Each row is a point on a landscape with many peaks, with its height.
From any point a climber steps to the highest of the 2 points nearest to it. It stops when none of these is higher. Distance is the straight distance between rows; heights are no part of it.
Z_68: [ 88 157 121 133 129 178 124 145 110 176 153  98 117 101 121 146 115 116
  92 168 110 100 145  92 135 144 125 125 145 166 112 152]  height 5.98
Z_381: [134 102 135 114 156 101 126 121 130  47 144 131 104 132 109 119 153 127
 175 149  88 173 113  95 135 154 119 106 157  86 102  87]  height 4.39
Z_28: [141 148 107 136 117  80  93 164 135 159  99 110 103  97 130 150 123 145
 130 121 109 149 145 109 133 116 143 126 134 167  88 159]  height 1.99
Z_210: [114 114 181  90 144 142 152 115 122 111 154 121  64 141 165  88 158 104
 122 152  97 125  75 100 129 121 124 116  72 113 154 133]  height 4.34
Z_3: [ 72 173  97 135 137 157 152 110 108  66 133 112 122 148 143 180 139  95
 123 137 146 164 134 165 152 142 143 112 122  88 162 141]  height 1.03
Z_253: [211  96 153 125 162  79 126 114 113  68 135 128 110 163 168 124 104 167
 174 111 118 164 110 104 167 149 115 104 164  54 127 115]  height 1.44
Z_845: [140  90 134 156 110 159 134  88 158 177 116 113 196 101 132 107 108 141
 147 120 193  61  83 121 193 148 149 101 153 202 173  94]  height 2.91
Z_776: [141 110  91 130 124 102 130 115 155  75 120 143 109 103  56 118 173 143
  99 106 129 116 174 142 155 135 107 114 123 106  72 158]  height 2.87
Z_929: [ 88 123 139 135  91 121 115  80 153 157 131 115 169 147 119 120 151 146
 184  96  60 100 150  86 121 143  98 161  82 123 105 170]  height 3.12
Z_681: [167  77 115 107 140  47 153 103  87  80 171 121 112 152 136 122  99 125
 190 124 119 157  86 105 165 157 140 131 172  67 168 103]  height 1.56
Z_905: [170  94 131 122 133  86 162  83  69  56 141 135  41 127 163 121 128 158
 146 111 128 141 111 136 173 117 107 134 134  95 115 151]  height 1.45
Z_550: [120 154 149 117 123 167 170 115 111  93 130 142  97 137 154 169  95 119
 150 152 120 132 126 133 129 123 101 124  33  92 179 196]  height 2.61
Z_782: [111 175  92 137 136 138 151  82 159  88 132  83 138 121 107 142 135 102
 172 118 117 126 163 148 135 174  94 152  92  92 106 189]  height 1.05
Z_531: [120 132 104  98 115  91  98 178  92 127 132 168 119 115 135 111  68 147
 123 157 168 107  99 128 134 116 126 181 164 185 147 123]  height 3.63
Z_87: [160 111 144 167 143 204 127 163 217  92 118  81 159 113 119 127  67 118
 131 106 122  87 115 116 100 137 195 145  88 171 144 120]  height 0.44
Z_555: [138 147  93 177 112 125 166 118 154 109 100 147  94 110  57 166 152  96
 147 123 115 113 188 152 139 123 142 145  92  76  94 200]  height 2.46
Z_959: [131  92 159 176 162 183  77 132 169 112  82  93 170 143 149 128  61 144
 100  79 129 109 136  89  78 122 172 152 140 129 151  98]  height 3.72
Z_786: [155 120  94 120  40 132 133 158 129 167 105 117 140  85 185 185  95 143
 137 145 107  95 142 126 105  97 147 112  58 148 178 163]  height 2.11
Z_255: [160 135 145 130 130 123  93 144 120 198 100 149 161  99 140 102 115 137
  81 139 193 147 113 104 121  86 124 132 185 179  96  49]  height 3.16
Z_790: [154 136  98 116 106  94 100 129 115 152 101  87 170 121 131 146 120 135
  86 118 110 111 113  97 142  90 152  97 123 154 142  90]  height 3.02
Z_704: [121 108 150 158 152 134 107 150 156 201 118 121 122 127 101 136 186  80
  88 111 154 135 164 128 130  99 125 132 132 143  60 129]  height 3.68
Z_99: [161 125 107 127  71 110 119 132 145 192 109  92 189  95 210 160 105 111
 122 133 123  75 122 148 117 128 145  99 118 182 179 141]  height 2.01
Z_899: [ 91 148 100 164 110 164 131 105  87 170 140 112 194 108 149 143 120 152
  84 135 144  70 122 126 134 113 183 129 126 154 170 142]  height 4.59
Z_444: [159  90 158 146 151 109 147 115 159  55  90 129 116 162 104 101 171 112
 119 122  84 134 148 179 146 144 111  94 169  55  62 103]  height 4.60
Z_63: [105 147 170 153 166 226 160 134 160 124 130 110 108 168 121 142 117 106
 113 138 160  99 115 178 101 131 104 109 114 142  84 148]  height 3.51
Z_123: [108 135 163 141 178 145 140  89  95 118 109  98 111 198 149 130 175 117
  69 120 146 127 111 178 153  91  96 102 156 116 108  93]  height 2.05
Z_637: [158 101 192 111 139 125 129 181 132  92 128 136  63 184 166  80 103 137
 148 111  98 168 103 120 137  97 125 140 167  86 113  58]  height 3.30
Z_723: [153 107 120  83 109  47  91 122  88 122 158 200  89 134 132 113 117 151
 175 132  90 153 114 107 140 108  86 169 119 150 161 117]  height 2.40
Z_653: [136 126 143 100 156 136 120  94 115 229 133 122 127 120 131  77 157 158
 109 141 196 104  78 168 155  88 121 112 160 144 127 104]  height 3.48
Z_769: [136 112 145  90 127 117 123 114  87 127 137 136  88 187 140 131 106 130
 132 134 136 158  73 141 146  95 111  91 164 105 131 111]  height 4.51
Z_523: [142 100 122  83 100  72  84 107 105 106 136 155  75 126 120 102 134 186
 163 110 122 156 119  90 175  91  86 149 119 131 106 106]  height 2.63
Z_57: [125 125 135  98  90  90 146 158  91  41 105 170  68 151 129 127  96 109
 139 118 131 154 121 131 120 122 108 129 132  78 151 122]  height 3.03
Z_120: [134 137 136  70 114 129 129 135 106 153 131 121  89 120 135  95 121 156
  97 145 135 123  85 132 119 106 103 111 127 136 134 125]  height 4.87
Z_688: [102 119  80 131 140 149 147  91  90 217 159 117 153 108 127 106 121 136
 118 135 149  77  90 167 140 128 188 127 140 188 164 136]  height 4.97
Z_792: [111 123 129 111 114  65 128 178  66 147 149 142 150  85 103 135 128 147
 164 168 115 129 166 111 115 128 117 155 148 144 104 136]  height 6.03
Z_847: [139 134  95 145 139 108 101 106 106 172 113  90 137 126 136 108 163 120
  70 128 142 118  85 114 146  71 143 117 137 162 100  88]  height 2.82
Z_978: [123 129 136  97 159 115  91 156 109 135 121 164  85 155 125  82  73 140
 129 174 159 134  72 122 118  97 113 156 180 181 117  81]  height 3.82
Z_747: [146 152  87 180  79 129 147 130 169 140  94 153 164 115  77 174 116 105
 151 112 109  99 167 124 124 122 147 152  59 114 127 206]  height 2.35
Z_378: [156  68 177  95 100 101 167 140  86  88 150 136  93 156 173 120 151 143
 170  96 112 170  95 127 142 109 127 102 120  58 151 108]  height 5.04
Z_401: [118 130 102 134  89  63 105 158 118 101 140 138 141  82  89 114 117 160
 180 135 121 126 179  97 129 159 118 181 145 116  96 130]  height 5.78
Z_673: [126 105 118 109 133  76 151  72 119  72 177  95 149 124 126 148 124 119
 172 137 149 146 134 141 195 170 132  96 187  58 149 130]  height 1.42
Z_635: [140 121 152  76 128  76 133 164  89 128 144 172 117 178 158 114  76 135
 171 172 163 145  97 155  91 121  94 143 156 144 199 108]  height 2.12
Z_353: [125 156  80  85  99  92 105 114  73 127 156 104  88 109 128 129 131 171
 168 131 101 161 112 141 135 144  92 138 162 153 135 137]  height 3.11
Z_296: [150 143  94 112  93 149 125 132 159 147 126 115  90 121  89 116 162 107
 127  93  81 146 155 136 111 126 136 132  83 115 110 202]  height 2.34
Z_203: [102 129 153 146 113 186 124 122 176 178 132 136 206  83 135 112 121 160
 138 153 171  45 117 120 150 169 137 113 136 191 175 143]  height 2.69
Z_428: [168 118 108  75  88 132 108 151 110 176 141 144 126  89 145 116 122 174
 124 131 105 126 108 104 114  96 101 113  74 165 143 135]  height 5.18
Z_375: [ 95 181 112 139 131 147 151 164 141 160 110 129 110  93 117 175 133  87
 101 148 186 115 144 169 115 135 138 142  88 130 118 148]  height 1.02
Z_985: [155 114 117  84 104 101 129 132 143 119 120 151 121 124  63  76 151 140
 187 122  92 186 164 109 103 150  85 147 137  77  92 120]  height 2.49
Z_590: [136 112 149 198 108 161 122 104 173 132 106 102 209 151 107 149 125  92
 121  34  93 130 146 125 103 129 178 161 110 128 111 110]  height 3.33
Z_864: [101 154 116 149 128  90  99 121 129 170 117 128 212 112 136 166 175 132
 137 110  97 133 151 121 124 127 141 115 109 171 131 124]  height 2.86
Z_515: [185  83 119 139 113 201 103 147 200 170 122 114 169 124 158 109 107 121
 148 123  74 105 121  84  67 119 143 136  48 167 154 133]  height 4.88
Z_368: [113 131 156 122 163  87 115 101 102  91 134 139 130 165 125 104 158 150
 159 116 145 204 132 142 148 117 119 153 219  99 125  51]  height 4.61
Z_629: [ 99 108 134 192 164 218 100 136 143 145 119 108 204 121 153 130 103 170
 100 118 184  85 143  96  96 140 186 158 135 149 158 106]  height 4.03
Z_663: [139  88 174 137 129 181 127 112 213  93  94  82 168 130 143 128  59 114
 162 152 137  87 120 109  87 133 157 112 120 183 172 101]  height 0.54
Z_8: [104 132 167 127 148  84 104 150 153 222 116 133 187  93 152 156 144 142
 142 148 120  96 107 138 123 109 157 105 126 195 136 114]  height 2.99
Z_258: [118 175 124 169 122 170 143 128 133 193 107 110 182  61 146 158 121 113
  63 111 162 124 131 128 110 163 164 135 103 180 116 110]  height 3.23
Z_867: [167 140  89 104 118 130 130 159 141  96 114 136  62 130  90 112 149 120
 142  99 122 183 169 180 110 140 117 146 133  90 103 167]  height 2.22
Z_700: [158 126 143  98 131 129 160 114 154  93 146  88 107 137 122 149 138 115
 187 115 102 189 131 114 141 176  80 103 106  68 135 154]  height 4.45
Z_497: [102 127 118  99 120 102 130 166 102 160 140 153  83  88 144 144 102 124
 126 203 179 100 101 121 120 116 138 126 164 184 136 147]  height 3.45
Z_143: [103 127 126  88 122 144  99 134 148 179 124 135 138 119 127 124 180 102
  67 137 168 133 116 149 127 137  99 117 133 166 141  80]  height 4.19
Z_480: [ 80 117 183  95 136 141 167 170 161 134 148 132  95 120 136 126 138 109
 133 178 138 125 118 141 107 159 143  90 144 115 142 132]  height 5.30
Z_785: [135 148 102 132  81 134 133 141 150 165 114 140 163 105 139 172 127 134
 142 145  94  95 168 122 120 106 113 146  50 130 161 208]  height 2.23
Z_21: [105 110 152 116 139  99 116 124 127 136 129  95 106 150  95 111 212 113
 131 121 127 134 155 135 136  98 115 121 140 109  57 123]  height 4.02
Z_813: [153 138 160 144 177 141 160  84 154  65 127 125  94 165 111 117 149  96
 118 124  71 116 156 140 159 141 103 118  84  83 105 194]  height 3.81
Z_606: [115 131  99 131 116 100 163  89 164  79 110 149  77  79 111 147 143 130
 174 162 125 137 178 130 151 154 133 132  84  58 107 170]  height 2.62
Z_648: [111 147  96 140 134 127 135  57 167 103 156 101 155  96  76 138 156 106
 131 141 153 150 198 141 140 189  89 116 146  89 113 147]  height 1.19
Z_437: [ 94 164  97 170 144 229 155 150 148 122 119 128 124 143  75 153 135  74
 149 153 146 108 152 161  93 125 152 172  86 112 134 191]  height 3.10
Z_373: [113 123 122 111 115 127  95 160  84 196 140 141 153 100 114 130 125 140
 121 167 109 126 140  91 106 124 109 126 174 172 111 115]  height 6.33
Z_876: [112 179 137 160 183 220 147 136 141  94 121 112 127 172 117 130 126  78
 135 123 121 111 143 174  90 151 125 145  97  95 121 187]  height 3.28
Z_159: [120 156  99 108 106 171 102 119 128 174 155 105 134 131 152 123 116 155
 126 138  77  78 118 106 130 117 122 117  95 177 134 147]  height 5.58
Z_558: [140 138  94 132 149 113 154  91 115  54 135 107 133  99 118 146 133 112
 140 147 177 178 174 145 150 183  85 115 187  59 122 116]  height 1.31
Z_780: [128  99 146 155 160 168  61 128 164 131 115  74 190 151 186 118  76 121
 118 110 118  76 104  84 122 105 161 158 136 154 188  87]  height 3.47
Z_973: [173 106 131 119 122 119 170 149 121  41 106 167  63 115 147 151 107  91
 123 111 121 179 135 138 148 138 105 107  76  54 155 153]  height 2.92
Z_477: [138 125  94 135  96  78 121 103  91 130 118 140  84  89 155 132 113 167
 141 122 110 134 144  89 145 104 134 136  84 139 115 188]  height 1.84
Z_975: [138 131 137 196 154 188 108 142 171 129  80 120 194 158 125 134  71  88
  96  71 116  84 139 126  74 135 170 171 126 118 129 140]  height 3.52
Z_534: [ 84 173 119 176 134 163 144 125 108 113 125 127 186 141  99 136 150 131
  98 136 145  88 139 136  91 123 139 129  77 134 111 162]  height 3.80
Z_626: [143 149 119 110 122 142 178 112 148  81 109 160  86 120 100 141 141 124
 148 131 103 158 151 128 131 131 106 120  48  63 166 185]  height 2.80
Z_205: [128 125 126 124 121  60 103 182 121  62 136 121 150 166 171 136 120 115
 189 109 131 184 106 125 125 169 143 139 162  88 155  89]  height 1.75
Z_577: [201 100 162 116 157 108 172  87 162  55 141 138  94  99 128 121 111 137
 158 105 124 171 140 119 151 169  67  97  97  52 103 140]  height 4.23
Z_504: [ 94 153 132 143 141 144 142 104  95 109 145 124 144 162 126 118 128 140
 108 133 132  50 123 125 122  85 160 149  76 121 160 181]  height 4.15
Z_462: [122 132 123 133 115 201 118 123 173 172 140 119 123 165  95 109 162 103
 125  94  95 127 122 148 100 123 125 130 102 130 106 157]  height 2.50
Z_859: [ 96 130 107 112 108  78 113  81 104 112 147 143 163 127 121  92 139 182
 161 118 137 184 150 148 122 174 106 150 203 113 114  57]  height 4.21
Z_363: [ 75 182 112 170 149 189 147  88 115 159 127 147 174 138 117 146 135 112
  69 171 138 123 167 120  97 148 134 132 106 144 153 160]  height 3.57
Z_305: [ 94 146 147 104 154 145 133 147  88 123 136 176 110 115 130 107  86 144
 111 177 159 168 105 141 109 152 127 117 203 153 143  83]  height 3.60
Z_607: [161 119 146 123 128 162 137 139 127 123 156  95 137 138 143 116 145 128
 100 122 143  48 103 111 118  86 129 124  55 143 105 157]  height 3.79
Z_508: [155 106 103 131 117 115 171 120  91  26 141 112 109 135 139 152 162 119
 145 125 135 140 112 165 140 136 121  78 134  42 114 146]  height 1.21
Z_216: [125 118 153 144 139 207 121 139 207 192 114  94 164 138 125  82 161 103
 106 108 120  99 118 113 107 109 139 146 114 150  93 105]  height 2.71
Z_73: [127 118 183 124 141 110 130 173 133  97 105 142  62 177 111 101 118 127
 155 107 101 175 143 134 131 137  98 174 161 119  58  89]  height 3.50
Z_961: [162 123 139 136 114 139 103 101 152 217 109 121 179  92 141 120 102 141
 101 146 182 113 110 119 158 119 128  80 167 193 144  66]  height 2.98
Z_105: [143 120 124 132 120 134 127 139  49  72 139 127 137 187 143  88  82 132
 148 122 148 190 130 141 123 138 157 134 224 100 152  68]  height 0.66
Z_641: [112 114  96 139 144 121  91 122 132 178 141 138 100 103 144 121 138 125
 119 187 189 108  93 126 142 116 163 110 166 201 120 129]  height 3.26
Z_881: [141 109 131 119 115  70 157  67  64 120 159 139  72 112 124 131 124 161
 161 136 118 130 104 119 168 116 114 140 106 113 137 200]  height 1.64
Z_194: [173 103 144 111 115 115  85 170 172 203  95 124 158 101 130 130 114 133
 136 148  96 133 117  92 110  96 135 103 143 164 105  67]  height 2.85
Z_306: [179  99 169 100 133 127 178 176  97  81 164 150 106 128 168 152 116 140
 147 134 152 158  76 134 131 111 136 101 100  89 183 120]  height 5.32
Z_240: [140 165 114 132 148 112 102 154 129 166 102 157 157  98  62 116 157 136
  72 116 120 184 169 113 121 146 118 146 154 143  92  86]  height 3.14
Z_716: [144 126 107 137 110 130  86 173 142 175  96 139 167  95  76 151 155 127
  95 126  99 166 158 109 109 109 156 115 136 165  99  58]  height 3.01
Z_627: [179  98 167 116 120 146 123 133 197 125  96 115 177 129 141 171  49 107
 139 146 109  86 122  94 110 114 128 106  74 185 175 118]  height 0.65
Z_15: [102 150 100 114 114 102 134 147  69  92 122 181 136 142 149 155  73 143
 151 142 140 186 133 149 110 151 107 114 186 121 163 101]  height 3.43
Z_290: [ 75 153 103 148 138 104 128  62  87 149 125 145 136 124 158 158 176 104
 102 137 141 176 119 131 119 147 129 111 134 154 119 134]  height 2.44
Z_247: [132 102 161 110 118 141 146 134 124 123 165  87 130 167 148 168 143 123
 177 109 107 176 116 118 152 128 124  67 142  66 134 129]  height 4.71
Z_614: [122  94 133 103 139  98 113 133  76 121 157 162  87 193 129 110  91 107
 162 132 150 151  79 144 137  78 133 143 198 148 148  62]  height 4.17
Z_252: [106 153 121 163 160 191 153 102 133 134 128 145 109 139 104 131 187 110
  59 108 131 166 169 166 107 158 139 122 129 124 107 133]  height 2.51
Z_783: [122 119 156 118 110 127 118  70 136 124 138  98 107 121 106  91 163 167
 124  97  68 117 143  77 171 126 103 129  84 111  97 156]  height 3.53
Z_643: [163 112 126 131 140 122 102 111 141 171 144  88 150 147 165  97 136 114
 119 143 169  43  74  93 120  87 150 116  97 167 136 145]  height 3.49
Z_684: [120 111  71 146 106  76 118  67  59 168 166 103 150 103  92 128 142 131
 130 112 122 106 123 129 186 122 147 131 168 153 133 144]  height 4.95
Z_927: [ 80 135 109 187 146 176  96 155 139 118  94 140 140 157 122 142  99 121
 144  84 145  98 142 118  96 128 129 209  82 120 128 204]  height 4.24
Z_600: [ 81 175  84 124 128 110 154  79  82 110 152 111 137  96 120 159 122 117
 179 179  93 134 130 146 155 160 104 119 138 118 148 151]  height 0.77
Z_522: [114 119 157 100  90 130 167 130 107 116 147 126  71 114 140 123 134 104
 116 132  90 113 122 100 131 122 123 129  77 101 113 171]  height 4.06
Z_490: [169 166  87 149 116 122 133 182 142 132  93 149 137  85  62 153 122  85
  82 120 120 108 155 129 117 104 173 145 119 113 107 158]  height 1.43
Z_171: [111 151 169 114 164 222 130  99 129 117 138 105 116 163 139  94 117 133
 126 154 169  71  88 139 115 122  92 114 109 156 109 147]  height 3.84
Z_471: [145 115 159 135 156 146 144 189  77  84 120 138 113 178 171 124  98 135
 106 129 173 166 127 166 134 126 144 113 199 114 127  69]  height 0.74
Z_739: [ 89 140 143 153 140 173 117  93 130 128 119 116 134 195 117 113 194 133
  67  95 131  97 114 155 158  77 100 129 108 140  99  97]  height 1.76
Z_545: [ 98 149 153 136 153 110 112 105 117 153 131 103 120 133 111 112 210 145
 106 110 131 148 139 140 192  76 116 144 163 110  86  72]  height 4.53
Z_249: [127 130 125 160 108 188 112 158 182 145 121 119 186 145  83 161  87 109
 104 108 118  82 146 110 138 108 136 140  79 177 129 148]  height 0.82
Z_984: [111 120 186  86 165 150 135 163 172 128 156 126 103 149 110 107 164 101
 116 163  98 155 100 127 123 129 151 103 146  94 141  86]  height 5.01
Z_189: [119 129 154 105 144 121 135 158 145 107 134 127  53 128  63 109 153 147
 148 123  76 174  97 127 120 116 111 137 109 123  84  98]  height 3.78
Z_991: [168 127 132 156 118 128 149 189 164 144  90 134 122 102 103 126 116  97
  77 122 138  94 124 105 111 102 160 105 113 148  75 143]  height 1.50
Z_990: [130 111 144 184 140 178 106 131 192 166 111 114 180 114 152 124 174 106
  74 108 208 106 148 119 133 120 160 118 109 187 127  88]  height 3.56
Z_537: [ 89 170 129 141 140 174 135 174 186 166 122 141 156 106  89 144 115 123
  78 123 165  88 143 152 133 133 141 118  98 159 144 157]  height 0.93
Z_553: [110 179  92 114 122 133 153 130 100  99 118 103  96 133 131 157 154 115
 105 152 153 107 111 175 124 105 143 123 106  95 145 167]  height 1.17
Z_581: [136 112 156 111 116  98 157 108 104 110 128 120  75 110 123  79 145 130
 114 117  80 114 135  92 153 126 111 144 117  66  84 128]  height 3.83
Z_191: [ 94 172 107 175 131 191 156 127 146 201 133 139 178  91 149 157 145  94
  77 137 144 132 158 136 109 180 102 163  92 181 157 145]  height 3.38
Z_452: [140 103 140 172 111 151 125 157 154 184 119 131 153 100 137 185 172  98
  67 102 197 146 170 102 122 109 160 118 119 160 112 124]  height 3.44
Z_826: [ 80 149  68 134 119 112 102 105  96 171 143 130 166 102 153 180 186 123
 135 138 113 144 160 151 119 149  96 115 136 187 141 132]  height 2.66
Z_14: [ 95 127 163 128 141 115 132 179 139 128 110 178  98 138  97 129 123  90
  74 121 158 159 163 151 113 132 114 138 165 120 107 126]  height 1.79
Z_162: [111 116 124  81 125  41 133 135  81 141 150 183 125 126 125 129 104 120
 165 161 110 129  98 139 118 119  95 146 139 141 184 138]  height 2.25
Z_565: [143 116 151  82 151 137 128 105 121 216 128 152 110 147 146  82 119 126
 154 190 189 131  89 156 129 110  94  86 200 156 143  94]  height 3.85
Z_866: [132 131 124 148 114  82 141 146 122 103 111 114 136  92  89 137 153 167
  98  93 147  89 143 132 165 118 139 125 103 102  93 153]  height 3.04
Z_117: [ 87 133 103 136 123 107 131  59  74  97 124 128 112 127 123 153 139 135
 112 135 139 164 122 134 142 162 100  99 186 122  80 124]  height 2.21
Z_410: [111 150  66 140  95  92 158  93  76 157 134 132 126 104 153 163 119 136
 160 163 111  85 114 159 133 120 130 136 108 138 171 177]  height 0.64
Z_510: [146 151 123 156 120 133 125 139 131 166 107 127 183 112 208 164  92 164
 171 135  75  65 124 109  73 125 138 148  69 180 169 167]  height 1.80
Z_403: [138 105 162 119 120  86 139 104 153  77 107 165 114 146  98  82 139 125
 141  99 128 157 161 160 126 158  90 123 180  55  69  84]  height 4.80
Z_479: [ 96 136 153 108 157 100 114 113 126 197 141 156 127 140 137 141 142 153
 165 193 113 112 110 145 125 115 132 100 138 176 148 138]  height 3.29
Z_912: [174  82 146 135  98 160 116 102 168 165 129  84 172 126 181 103 102 137
 129 111 184  52  73 104 152 108 149 122  91 174 176 119]  height 3.21
Z_507: [112 125 113 136 176 121 149 115  51 154 162 133 100 119 131 125 107 103
  84 133 172 122  94 178 149 122 160 133 195 148 149 114]  height 2.74
Z_838: [124 127 100 100  98 110 109 127 107  69 135 126  83 123  89 118 114 180
 153  98 128 167 131 126 155 125  80 152 156 120  91 119]  height 2.89
Z_719: [ 97 155 121 130 147 221 114 123 139 107 139 116 123 152 153  99  98 118
 124 148 123  68 109 102  77 137 122 161  95 149 124 178]  height 4.22
Z_350: [157 117 102 142 156 128 117 190  80  88 141 158 123 167 178 166  92 139
 131 117 160 157  77 138 156 127 182  97 181  97 151  98]  height 0.83
Z_457: [127 162 105 134 166  77  98 138  61 160 126 151 142 104 118 130 115 168
  86 130 169 158 147 132 132 101 153 135 181 168 142 116]  height 3.13
Z_309: [151 112 166  93 103 119 136 179 126  75 105 167  82 180 165 103  80 116
 146  96 108 192 117 116 101 143 109 139 126  97 151  97]  height 3.15
Z_106: [124 155  88  90 119 113 129 138  94 127 142 118 116 127 169 181 104 134
 181 142 108 183 121 170 127 164 113 103 167 134 192 129]  height 3.31
Z_666: [116 133 130 136 153  96 143 151 100  75 135 119 115 149 156 177 129  79
 106 135 142 154  85 157 148 143 146  81 162  92 155 110]  height 0.92
Z_884: [138 171 100 104 120  94  87 178 137 116 108 131  77 125 129 112 118 136
 125 116 114 175 166 146  94 138 120 178 132 144 114 154]  height 2.10
Z_130: [123 150  89 156 118 185 102 144 141 132 123 131 153 128 139 125  80 128
 137 108 103  83 135  92  79 154 132 190  45 133 154 186]  height 4.47
Z_851: [138 117 138 161 127 127 101 130 142 110 120  66 167 164 142 132 153 128
  94  80 111  59 122  91 151  83 153 135  92 139  90 109]  height 3.46
Z_328: [146 116 128 122 105 155  75 151 184 180 126 111 133 132 120 113 138 127
 118 138  58 103 150  62 124 100 125 121  76 163 141 132]  height 5.19
Z_84: [141 118 104  90  92  61 146 113  89  60 138 174 123  84 105 105 113 154
 168 157 126 132 153  86 139 150 101 160 137  82 124 149]  height 5.53
Z_863: [ 93 158 127 151 151 171  89  94 146 150 138  97 146 144 120 126 167 137
  46  88 130 107 157 128 175  98 122 127 118 150 134 132]  height 1.49
Z_465: [150 111  99  96 113  54 131  92  68 185 141 173 124 135  93  99 127 171
 139 126 100 115  97 109 127  79 125 124 151 117 115 116]  height 2.45
Z_257: [178 112 149 137 132 118 171 170 113  60 104 133 114 155 153 140  90 127
 144  99 114 165 134 120 146 168 107 100 162  35  89 123]  height 1.35
Z_548: [ 87 154 108 118 124 104 101 160 104 107 124 144 112 146 139  95 121 112
 129 120 151 191 178 146 111 156 135 193 172 146 145 105]  height 2.00
Z_870: [155 102 143  86 106  68 126 106 145  59 115 196  89 109 116  70 108 163
 140 100 139 152 161 103 138 154  84 151 108  87 123 126]  height 5.28
Z_418: [122 163 128 128 157 122  90 138  97 156 119 171 126 131 111 104 143 154
  66 126 186 168 130 124 123 117 112 150 182 161 103  58]  height 3.36
Z_58: [151 112 129  99  95  62  79 149 113 195 100 170 136 117 134 108 103 162
 143 143  97 127  87  91 108  69 135 128 146 155 121  81]  height 2.67
Z_645: [160 123 114 139 103  82 113 128 130 122 109  86 162 115  95 135 153 121
  90  96 108 102 137  72 167 101 142 117 110 109  88 134]  height 3.22
Z_85: [130 101 100 171 102 209  90 166 176 138 113 149 158 128 159 123  67 135
 150 106  80  80 118  91  60 150 155 162  71 174 152 138]  height 4.66
Z_797: [132 144 115 166  96 164 120 130 150 163  81 106 208 116 205 172  59 127
 152 137 121  43 135 125  91 135 145 115 112 173 183 136]  height 1.91
Z_78: [112 168 111 153 150 112 140 105  59 178 149 144 115  76 111 147 139 141
  88 134 171 151 132 167 139 136 157 140 167 145 161 131]  height 2.93
Z_605: [ 98 139 144  74 125 180 113 135 182 175 154 109 109 129 137 105 147 119
 124 134 155 111 101 153 122 124  78 105 127 158 132  98]  height 4.49
Z_286: [136 135 173 107 145 139 146 205 153  92  98 152  59 143 116  95 106 107
  89 130 140 115 104 173 118 137 115 129 141 122  83 107]  height 1.69
Z_825: [192 107 123 149 112 105 136 168 157  38 103 160 143 145 174  96  69 138
 145  92 134 144 138  75 140 182 136 130 146  34 107 118]  height 1.29
Z_514: [ 84  98  84 116 111 118 143  88  76 197 181  99 107 128 116 129 127 129
 133 123 113 117  86 169 157 120 138 138 147 168 149 136]  height 5.42
Z_630: [ 85 130 117 195 144 180  96 103 111 169 141 106 218 114 171 131 120 146
 114 137 127  93 145  77  96 135 185 154 141 175 162 138]  height 4.30
Z_416: [ 93  98 131 163 128 167 122  95 161 180 156 154 159 127 149 128 192 119
  57 124 191  95 123 124 130 139 142 125 121 184 152  99]  height 3.86
Z_795: [147 131 141 138 144 155 144 159 142 121  95 135  67 126  96  98 133  88
  72 135 108  94  95 138 109 120 119 127  96 152  58 140]  height 1.59
Z_262: [153 111 130  87 116  94 139 114 180 145 141 157 132 110  71 115 171 144
 177 120  87 136 179 113 138 148  84 134  94 100 106 174]  height 2.65
Z_86: [140 101 111 113 132  47 135 115 119  55 151 158 127 134 167 137  95 139
 219 141 135 166 121 125 135 187 134 135 152  81 160 114]  height 1.66
Z_454: [ 81 148 136 137 126  92 147 140 112 134 128 150 116 114 102 155 144 104
 104 129 133 188 186 133 128 160 123 147 168 114 129 141]  height 1.88
Z_711: [141 101 163 153 109 186 124 129 214 170 106  68 205 127 155 102 134 107
 146 109 120 104 116 120  78 116 180 115 108 158 128  87]  height 2.90
Z_461: [151  89 140  81 149 145 164  93 106 175 158 137  79 166 148 116  97 127
 148 163 152 111  65 167 137 114 124  69 169 131 169 126]  height 4.16
Z_125: [ 88 140 136  85 141 108 139 108 112 119 154 139 124 139 100 143 160 155
 163 162 104 142 105 147 106 124 128  84 110 121 147 131]  height 3.71
Z_832: [122 121 155 101 157 135 171 155 127 106 165 106  78 118 162 141 125 137
 155 158 166 116  87 175 123 119 160 103 124 105 170 132]  height 5.67
Z_254: [123 129 142 113 160  82 111  94  84 129 144 115 113 139 108  90 160 167
 121 116 143 150 138 155 170 103 131 142 193  83 123 104]  height 5.12
Z_831: [104 154  84 112 125 128 129  83 136  86 166 101 149 108 118 145 171 140
 169 159 101 123 152 119 130 169 104 146  78 115 151 167]  height 0.91
Z_362: [183 133 158 136 169 103 173 104 160  66 116 122  83 124 102 127 123 107
 147 119 100 165 154 134 134 169 100 128 127  62  48 169]  height 4.05
Z_103: [146 121 132 126  97 140 113 182 190 154 108 129 189  99 121 186  93 125
 116 145 120  88 127 108 136 115 129  98  93 190 149 124]  height 0.73
Z_803: [128 122  89 135 123 104 157 106  62  67 138 115  67 133 134 150 142 133
 125 140 135 114 132 177 164 113 132 110 150  85 129 154]  height 1.30
Z_652: [114 146 162 105 125  70 130 150 122  63 128 123 110 173 158  94 118 106
 182 115 125 171 167 126 120 139 146 189 154  95 146 124]  height 1.87
Z_355: [117 121 127 124 133  84 147 109 151  62 136 146  91 122  76 123 166 160
 170 130  98 174 115 128 112 155 127  92  92  99 101 132]  height 4.11
Z_587: [104 100 163 119 145 144 128 130 140  86 157 112  81 158 134 119 166  97
 143 160  71 140  91  92 143 108 122  99 119  79 115  92]  height 4.69
Z_679: [136 114 139 102 114  91 162 119 142  48 113 146 105 120 115  81 100 162
 157  87 134 154 169 144 110 180 131 146 148  37 103 104]  height 5.02
Z_391: [112 137 169 147 197 155 160 103  93 140 119 136 108 137 155 124 194 126
  43 138 161 169 142 144 106 128 117 117 163 132 112 105]  height 2.31
Z_830: [192 116 150 184 144 206 132 150 204 130 128  88 160 133  91 147 104  62
 103  97 104 117 139 148 101 116 204 135 118 162 128 127]  height 0.36
Z_424: [101 142 112 133 158 156 137 123 141  85 131 119 110 140  64 122 171 119
  83 107 110 149 155 171 154 142 132 115 147 113 116 119]  height 2.68
Z_356: [115 128 150 156 114 159  99 120 154 183 118  84 213 139 152 155 129 111
 124  94 101 118 145 116  93 124 164 124  99 180 132  94]  height 3.09
Z_509: [135 114 113 121  77  67 110 106 174 153 144 117 169  87 107 149 149 171
 162  97  84 112 166  96 151 148  87 132  91 139  97 153]  height 2.84

Where does a climber stop that starts at each point below?
Z_262 | Z_832
Z_600 | Z_356
Z_991 | Z_356
Z_973 | Z_832
Z_8 | Z_832
Z_253 | Z_356
Z_881 | Z_356
